Points on a hilly landscape, in no order, each with its height.
A ball rolls from a point to the lowest of its 3 nearest points, and stops where none of them is lower. Distance is the straight distance between rows; heights are no part of it.
k945 h=405: [116 116 125  52  67 183 120 103 157 122 132 131 111 138 106 106  69]
k197 h=313: [119 106 126 118 226  98 104  89 146 119 106 146  77 182  97  89 155]
k414 h=639: [120 106 122 138  57  99 142 159 149  83 106 115 142 173 115 118 112]
k272 h=542: [144 121 135 213 129 100 178 154 111 148 184 131 152 110 137 149 114]
k659 h=246: [110 183 133 118 132 150 112 130 122 108  85 115 145 104 154 139 137]
k908 h=295: [152 150 132 172 175  78 137 188 102 129 145 113 107  94 174 180 141]
k122 h=261: [121 187 130 124 154 158 112 137 110 121  90 126 147  99 152 150 135]
k51 h=435: [131 128 119 201 105 124 152 158 126 115 141 131 193 107 128 105 107]
k841 h=693: [112 108 122 121  62 106 139 147 146  85 103 107 134 173 133 128 109]
k390 h=369: [141 185 116 135 186 164 116 144  94 144 100 120 122 114 140 183 129]
k54 h=663: [117 135 147  74  91 131 118  95 132 119  98 118 107 156 137 141 144]
k353 h=240: [127  83 117  54 131 147 101  71 128 151 139 150 103 150 105 123 139]
k466 h=406: [139  92 122  46  89 156  84 101 186 137 152 147 104 112  87  39 124]
k58 h=370: [127 109 121  44  85 179  94  89 160 137 146 148 111 125  97  72  93]
k185 h=431: [107 114 129  65  66 151 129 109 139 113 120 116 106 163 133 135  79]
k997 h=268: [128  95 122  51  98 171 106  70 135 148 142 148 109 134 103 112 109]
k649 h=84: [116 188 138 110 147 155 107 119 115 115  84 122 131 110 131 140 155]
k306 h=248: [123  78 113  94 201 121 104  89 136 144 125 153  81 176 103 112 160]
k865 h=235: [131  96 116  66 140 138 108  69 125 154 126 142  92 161 105 126 156]
k401 h=304: [116  56  92 100 218 123 104  93 145 134 118 151  72 177 122  99 136]
k202 h=565: [126 117 127 187  71 101 140 171 154 100 113 122 176 141 100  92 130]
k496 h=259: [134 138 113 179 130 112 162 164 112 115 148 132 172 103 160 136 101]
k381 h=297: [124 145 139  87 166 126 101  85 127 139  98 134 102 154  96 116 187]
k255 h=219: [129  99 124  82 176 118  99  78 129 143 114 141  85 168  96 114 174]
k973 h=108: [139 154 116 156 170 111 140 178  91 130 130 117 119 102 178 192 121]
k141 h=257: [124  59 101  62 164 152  92  77 129 159 141 161 108 146 100 101 136]
k867 h=239: [117 179 143  99 129 138 111 115 132 115  84 119 122 124 136 131 160]
k716 h=502: [137 118 145 230 115 118 180 148 121 169 177 126 147 115 113 141 119]
k84 h=523: [144 115 163 222 123 100 186 143 123 167 188 111 126 112 118 145 130]
k518 h=432: [127 151 110 160 139 123 143 165 106 110 131 130 172  90 167 136 106]
k474 h=568: [144 125 129 203 136  89 180 165 111 143 182 131 145 106 158 150 119]
k216 h=466: [143 116 122 210 113 129 166 153 121 137 159 135 183 109 122 128 104]
k635 h=353: [117 174 121 135 140 142 127 147 112 105 102 124 160  96 168 140 121]
k180 h=319: [134  84 110  40 116 167  83  83 164 143 152 154 120 110  86  57 119]
k589 h=225: [136 164 113 140 169 137 134 165  92 131 115 122 136  98 172 176 114]
k540 h=739: [127 186 139 115 187 153  95 103 122 134  91 137 118 135  95 126 164]
k209 h=555: [131 114 135 209  71 125 137 173 154 133 130 119 181 125  75  94 138]
k991 h=637: [106 115 127  95  62 122 139 125 137 100 105 108 119 169 138 140  98]
k513 h=578: [110 133 134 143  74  97 134 151 146  75  97 108 149 148 141 111 124]
k315 h=449: [126 143 119 170 116 122 148 161 124  99 127 128 186 100 153 117 107]
k87 h=402: [152 139 132 177 165  79 154 178 102 131 163 118 124 100 171 167 128]
k440 h=260: [134  70 101  58 145 158  91  82 139 155 144 162 110 131  98  92 126]
k400 h=247: [129 131 137  72 135 128 104  74 131 148 105 129 101 160 107 130 173]
k888 h=216: [122 109 129  56  85 173 114  85 136 133 129 132 109 153 120 128  98]
k740 h=547: [143 130 164 218 135  81 175 151 126 154 198 115 114 102 132 145 134]
k380 h=279: [126 105 136  59  98 148 114  75 131 139 124 133  97 154 122 142 130]
k470 h=446: [114 150 128 148  99 114 132 155 136  84 100 112 166 115 154 107 124]
k869 h=612: [112 128 143  87  70 122 127 110 140 101 100 106 108 166 148 135 120]
k836 h=536: [125 101 151 226  85 169 155 160 130 180 155 116 164  99  79 127 114]
k821 h=462: [151 150 160 194 171  57 149 188 120 126 173 112 109  81 152 153 149]
k178 h=480: [129 191 129 121 188 163 104 119 106 134  87 134 132 118 114 148 146]
k618 h=227: [112 160 139 112  98 123 119 127 141  90  79 107 138 130 153 127 144]
k693 h=489: [150 135 150 198 152  67 165 170 110 135 182 125 122  97 155 155 137]
k78 h=255: [141 151 110 165 162 115 148 174  97 129 144 123 144  98 178 165 113]

Call two points neighbours if one is among the 3 nearest of the other. Go from one point of each pair to the other, from neighbour to neighbour, staying as low as possible. Name the highest point that can't be avoided.
k888, k255 | k997
k888, k649 | k414
k618, k973 | k390
k618, k649 | k867

Where does a ball stop that starts at each point below?
k869 | k888
k474 | k973
k54 | k255
k513 | k618
k353 | k255
k991 | k888

Two balls start at each pair of points below. Name the first point that both come to, or write never.
k821, k740 | k973
k693, k414 | never
k180, k141 | k865
